The views of a scene show one set of named points, each view turned or mirrored, and shifted as a whole, with a little noise and some points left out.

Scene 1
View 1
K_201: [ -2.0  40.6  26.6  18.6   2.0 -37.6 -23.9  -2.8 -10.0 -24.0   3.2 -15.6
 -17.8   5.6   0.6  31.7   5.0  16.2 -11.5  18.9]
K_639: [ -5.6  36.2   1.1  -1.9  17.4   3.5 -18.2  16.8 -16.0 -21.9 -17.8 -25.1
 -22.9  13.9  -7.7  39.8 -29.1  25.1 -12.1 -16.5]
K_242: [  4.4  38.2 -14.7 -16.3  13.7  17.8   4.9  11.5 -24.2   0.6  -9.7 -14.0
 -14.4  -4.5  -1.9  19.1 -17.9  22.1 -10.0 -25.2]
K_442: [ -2.6  49.9  25.9  -8.1  -0.1 -37.5   6.9   7.0 -15.1  -9.5 -26.2  -1.2
 -12.2  17.0  16.3  41.2 -25.8  23.1 -26.6 -13.3]
K_627: [  0.1  41.1  11.6   2.7   5.7 -16.5 -10.5   4.4 -15.3 -14.0  -6.3 -13.4
 -17.1   6.5   1.4  31.7 -10.0  19.6 -13.4  -3.1]
K_643: [  1.2  50.7  24.1 -13.8  -3.8 -36.8  15.7   2.8 -18.6   0.0 -23.9   5.3
  -7.5  12.4  19.8  34.4 -22.0  21.7 -27.6 -17.1]
K_718: [ 12.1  40.7  -8.5 -14.4   5.4   4.8  12.6   2.7 -25.7   7.7   1.5  -4.9
  -9.2 -12.7   5.1   8.9  -0.8  16.1  -8.4 -14.2]
K_298: [  3.0  40.5  12.6   8.0   3.5 -21.6 -13.1  -2.6 -15.4 -11.9   7.2 -11.5
 -13.4  -4.6   1.0  19.7   9.1  14.7  -8.1   9.5]
K_209: [  7.6  40.2 -25.1 -31.7  14.0  30.3  20.8  15.2 -31.0  12.0 -15.3  -7.8
 -10.3  -6.3   2.6  14.3 -26.6  23.1 -11.5 -41.8]
K_282: [  5.9  37.3 -32.5 -31.7  19.7  42.9  15.6  19.5 -29.2   8.4 -16.0 -16.3
 -13.5  -5.7  -4.4  16.4 -33.5  24.6  -9.1 -45.4]
K_535: [ -1.6  43.9   9.0  -9.2   9.1 -12.1   1.4   9.7 -18.6  -9.8 -20.7  -9.2
 -15.4  10.3   4.9  34.5 -25.9  23.3 -18.9 -17.9]
K_583: [ -4.3  33.6   0.4   2.7  17.8   3.9 -22.3  13.4 -14.9 -22.9 -11.6 -27.5
 -22.9  10.6  -8.7  36.8 -22.8  23.0  -9.1  -9.7]
K_65: [  0.6  32.7 -10.6  -0.2  18.0  15.3 -17.9  11.0 -19.0 -15.5  -2.6 -26.9
 -22.2  -0.5 -11.4  24.2 -11.8  21.0  -3.5 -11.0]
K_736: [  8.8  25.8 -25.9   6.4  19.3  32.2 -23.0   3.4 -22.5  -8.5  25.0 -31.0
 -21.8 -21.3 -17.8   4.2  15.1  15.4  10.4   2.8]
K_864: [  0.4  27.0 -20.1   4.8  22.5  29.2 -28.6  12.4 -19.2 -18.2   7.6 -34.4
 -25.1  -4.3 -19.5  19.8  -6.1  19.9   4.7  -6.3]
K_323: [  0.9  40.4  20.1  14.5   2.4 -30.2 -19.2  -4.1 -12.2 -17.8   4.2 -14.6
 -16.4   0.3   0.7  27.0   7.0  14.9 -10.0  13.9]
View 2
K_242: [-16.5  16.9  -5.6  54.2  11.6  -1.1   8.9  14.8 -18.0  11.3  21.4   7.5
 -14.3  12.2  -8.3  14.5   4.0  18.2  22.7  -5.8]
K_201: [-13.2  17.8  28.4  50.2  24.9 -47.3  56.4  14.9  17.8  -0.7  34.3 -13.0
 -18.5  -3.6 -12.6  17.7  13.2  -7.0  24.4 -23.4]
K_282: [-18.9  16.8 -22.2  49.2   8.2  30.3 -20.7  11.7 -37.6  21.1  11.0  13.7
 -12.4  22.0 -15.0  11.1  -0.7  30.7  15.5   2.7]
K_209: [-20.3  18.0 -19.7  57.4   5.1  20.7 -14.9  19.5 -35.2  16.6  17.3  15.9
 -14.5  17.6  -9.4  16.5  -2.8  28.9  24.7   2.4]
K_736: [-10.5  -5.4  -2.7  46.2  28.4 -11.1  34.6  -3.9 -18.1  11.8   9.6   3.3
  14.9  30.2  21.8 -18.8  22.8  10.0  -6.1  -7.6]
K_643: [-17.9  34.5  10.9  65.6   3.8 -21.7  16.1  34.5  -1.9   4.2  38.6   0.2
 -39.6 -12.0 -28.8  44.2  -8.3  10.7  50.6 -13.9]
K_442: [-18.1  34.6  17.5  55.0  10.5 -22.8  19.7  29.9   6.3   3.9  39.3  -5.5
 -39.4 -12.7 -36.8  41.2  -4.0   7.9  46.1 -17.5]
K_535: [-18.1  27.6   8.2  48.1  13.6 -10.0  13.2  20.1  -4.6   9.4  30.7  -3.2
 -27.9   0.1 -30.9  27.5   0.7  11.9  32.8 -13.4]
K_639: [-17.7  24.0  13.0  25.9  28.5  -1.8  17.2   5.1   2.6  15.9  20.2 -14.1
 -22.5   7.7 -46.6  12.7  11.0   8.3  13.3 -17.9]
K_864: [-13.9   4.5   1.7  32.3  30.6  -2.6  26.3  -4.5 -11.2  15.8  11.0  -2.9
   2.3  25.4  -6.4 -11.4  20.0   9.3  -4.1 -10.9]
K_65: [-16.7  11.0   3.3  37.5  24.7  -3.7  21.2   3.3  -9.9  14.2  15.6  -3.3
  -7.3  17.4 -14.4   0.7  14.4  10.4   7.5 -12.3]
K_323: [-11.4  17.5  22.5  55.0  23.9 -42.0  52.4  14.9  10.7   0.8  32.6  -7.9
 -15.4  -0.5  -5.9  16.6  12.5  -2.7  24.9 -20.8]
View 3
K_535: [ 10.7 -20.1 -17.2   6.6  -3.1   5.9 -14.7   7.8   3.5   2.9  10.4  16.0
   8.7  -1.3  -0.2  14.8 -15.8  -0.6  -9.1  49.1]
K_639: [  9.6 -32.2  -5.3   2.3   4.4  -2.9 -20.3  15.9  17.1  25.4  19.3  -4.3
  12.7   3.6  17.6  12.0 -15.1  13.1   0.2  58.8]
K_583: [  9.7 -24.2  -5.5   5.8   6.2  -4.4 -15.5  12.1  19.2  17.8  17.7 -13.9
  13.8  -4.9  13.7  10.9 -10.4   7.4   0.3  52.3]
K_643: [ 19.4 -17.8 -33.0   7.1  -8.1   4.0 -18.2  -1.7  -7.1  -6.9   2.7  41.5
   1.2  -2.9 -18.4  20.0 -14.2 -11.0 -14.6  43.5]
K_209: [ -5.3  -5.0  -3.0  19.5 -16.1  50.0   8.7  19.8  -6.5 -21.0  20.3 -10.2
  12.9 -12.0  12.9   0.2 -34.4   5.7 -17.1  39.4]
K_323: [ 20.4 -10.4 -25.5  10.2  12.9 -30.5 -18.9  -9.0  24.2   9.0   5.2  -5.4
   8.0 -21.4 -13.7  19.2  12.0 -16.3   0.7  36.1]
K_242: [  0.6  -7.8  -6.8  16.5  -6.6  26.2  -0.3  13.2   4.6  -8.4  16.4 -14.7
  13.2 -12.9  10.6   4.4 -20.6   2.6  -9.4  41.8]
K_282: [-10.8 -10.4   8.5  17.0 -17.6  58.8   9.5  29.2  -3.1 -15.4  25.4 -20.2
  17.1  -6.3  29.0  -5.4 -41.3  16.4 -15.6  47.1]
K_201: [ 23.0 -13.3 -27.7   7.8  16.1 -37.3 -22.6 -10.4  25.5  14.7   4.9  -2.0
   9.2 -17.0 -14.6  21.9  13.8 -16.7   2.8  37.8]
K_442: [ 20.4 -23.8 -30.1   5.5  -3.4  -4.5 -23.9   0.7  -1.4   4.9   4.2  40.1
   3.5   1.3 -14.1  21.6 -11.3  -7.7 -10.9  49.5]
K_736: [ -0.9   6.3   0.6  21.7  11.8   2.0   8.3   4.7  31.2  -3.4  21.1 -69.3
  21.5 -36.4  14.4  -0.8   1.0  -4.8   4.1  27.2]
K_718: [  4.0   0.4 -13.9  20.0  -7.0  23.4   2.5   5.3   3.1 -17.3  12.5 -10.7
  10.7 -21.1  -2.2   6.9 -16.0  -9.4 -11.9  31.7]
K_65: [  4.7 -12.9  -3.3  12.5   4.7   4.5  -6.0  11.4  21.1   7.6  19.2 -29.4
  15.9 -14.0  15.1   5.4  -9.5   4.4  -0.6  43.8]
K_298: [ 19.5  -7.2 -28.2  12.9  10.4 -22.5 -14.8  -9.9  20.3   3.0   5.7  -3.4
   7.4 -22.7 -15.6  17.5   8.9 -17.4  -0.9  33.7]
K_627: [ 15.7 -14.6 -19.2  10.0   5.4  -9.8 -14.9   0.6  14.7   7.8   8.9   0.2
  10.3 -11.0  -4.1  16.1  -2.8  -7.7  -3.4  42.5]
View 4
K_242: [-20.6  16.2 -20.0   0.8  -7.7  -8.4 -18.8  16.0  -1.5  17.5  11.1   2.7
   0.4 -21.1  -8.7  -9.7  11.0  23.5   1.9  18.0]
K_718: [-24.2  16.2 -12.2   9.9  -8.6   0.0 -19.5  16.1  12.5  24.5  13.5   5.5
   3.3 -21.7  -9.5   3.2  12.4  35.5   5.3  22.0]
K_864: [ -7.0  -2.7 -19.2   5.9 -12.2 -14.8 -33.6   3.3 -22.4  12.5   4.1 -27.3
  20.5  -4.5 -19.9  -5.6  -0.5  11.1 -16.5   2.8]
K_627: [  4.6 -20.0  -8.4   4.9   1.4  -0.3 -27.4  -0.4  17.7  14.9  11.1   6.7
   9.6 -28.1   0.7   7.1  19.9  23.0  -7.4   6.8]
K_209: [-37.5  37.5 -24.3  -3.4  -9.1 -11.3 -11.8  28.3  -4.9  19.6  12.1  11.6
 -10.6 -23.1 -10.1 -16.9  12.0  26.1  10.6  27.1]
K_201: [ 21.2 -42.7   1.5  15.2   1.8   8.4 -34.1 -13.6  28.8  18.0   9.8  -0.7
  22.3 -26.7   2.1  23.5  21.9  25.4 -14.9  -1.7]
K_736: [-15.8   5.6 -12.1  20.1 -21.2  -5.7 -36.8   4.8 -17.7  24.6   4.2 -40.0
  30.3   5.8 -31.0   8.3  -8.7  26.1 -14.9   8.7]
K_442: [  6.8 -20.4  -9.5  -3.7  10.4   5.1 -17.8   4.1  37.1  13.4  16.7  34.4
  -7.0 -45.7  18.1   3.6  35.3  25.4   1.7   9.7]
K_298: [  4.8 -21.1  -0.2  18.5  -3.7   8.3 -32.7  -4.0  23.6  24.6  10.8  -3.8
  19.6 -20.5  -6.6  20.9  14.7  32.7  -8.4   7.8]
K_535: [ -1.8  -8.4 -15.5  -3.2   4.4  -4.7 -19.4   8.2  16.1  11.2  12.0  20.0
  -3.7 -35.3   7.1  -3.8  24.7  19.4   0.4  10.7]
K_65: [ -6.2  -4.2 -17.5   3.3  -7.4 -12.3 -29.0   5.0 -10.8  11.2   6.3 -13.3
  13.1 -14.1 -11.8  -5.8   6.0  12.7 -10.4   4.4]
K_643: [ -0.7 -10.9  -8.3   0.2   8.8   7.9 -15.3   9.1  41.1  17.8  17.5  38.3
 -11.0 -44.3  16.2   6.0  35.0  32.0   7.0  16.8]
K_583: [  4.8 -17.9 -20.8  -4.9  -0.3 -15.4 -28.6  -0.6 -11.2   5.9   5.7  -8.6
  10.7 -19.4  -2.7 -10.2  12.3   6.2 -15.3  -3.9]
K_282: [-39.5  40.4 -30.9  -8.0  -9.9 -19.6 -12.9  28.2 -17.0  13.7  11.0   6.2
 -10.7 -18.2 -12.6 -24.6   7.5  17.1   7.6  23.0]
K_639: [  7.5 -21.0 -23.5 -12.8   5.4 -16.9 -24.4   0.6  -5.8   0.9   6.4   5.1
   2.6 -26.6   6.1 -15.0  19.3   1.9 -12.9  -3.9]
K_323: [ 14.7 -32.8   0.3  16.7  -0.6   8.4 -33.0  -9.6  26.3  21.0   9.6  -2.4
  21.8 -25.2  -1.4  22.8  18.7  28.7 -13.5   1.4]

In a view up to two points have been moved. Name them for each view, in the order of its rows, or write -.
view 1 -> K_639, K_718
view 2 -> K_242
view 3 -> K_282, K_298
view 4 -> K_583
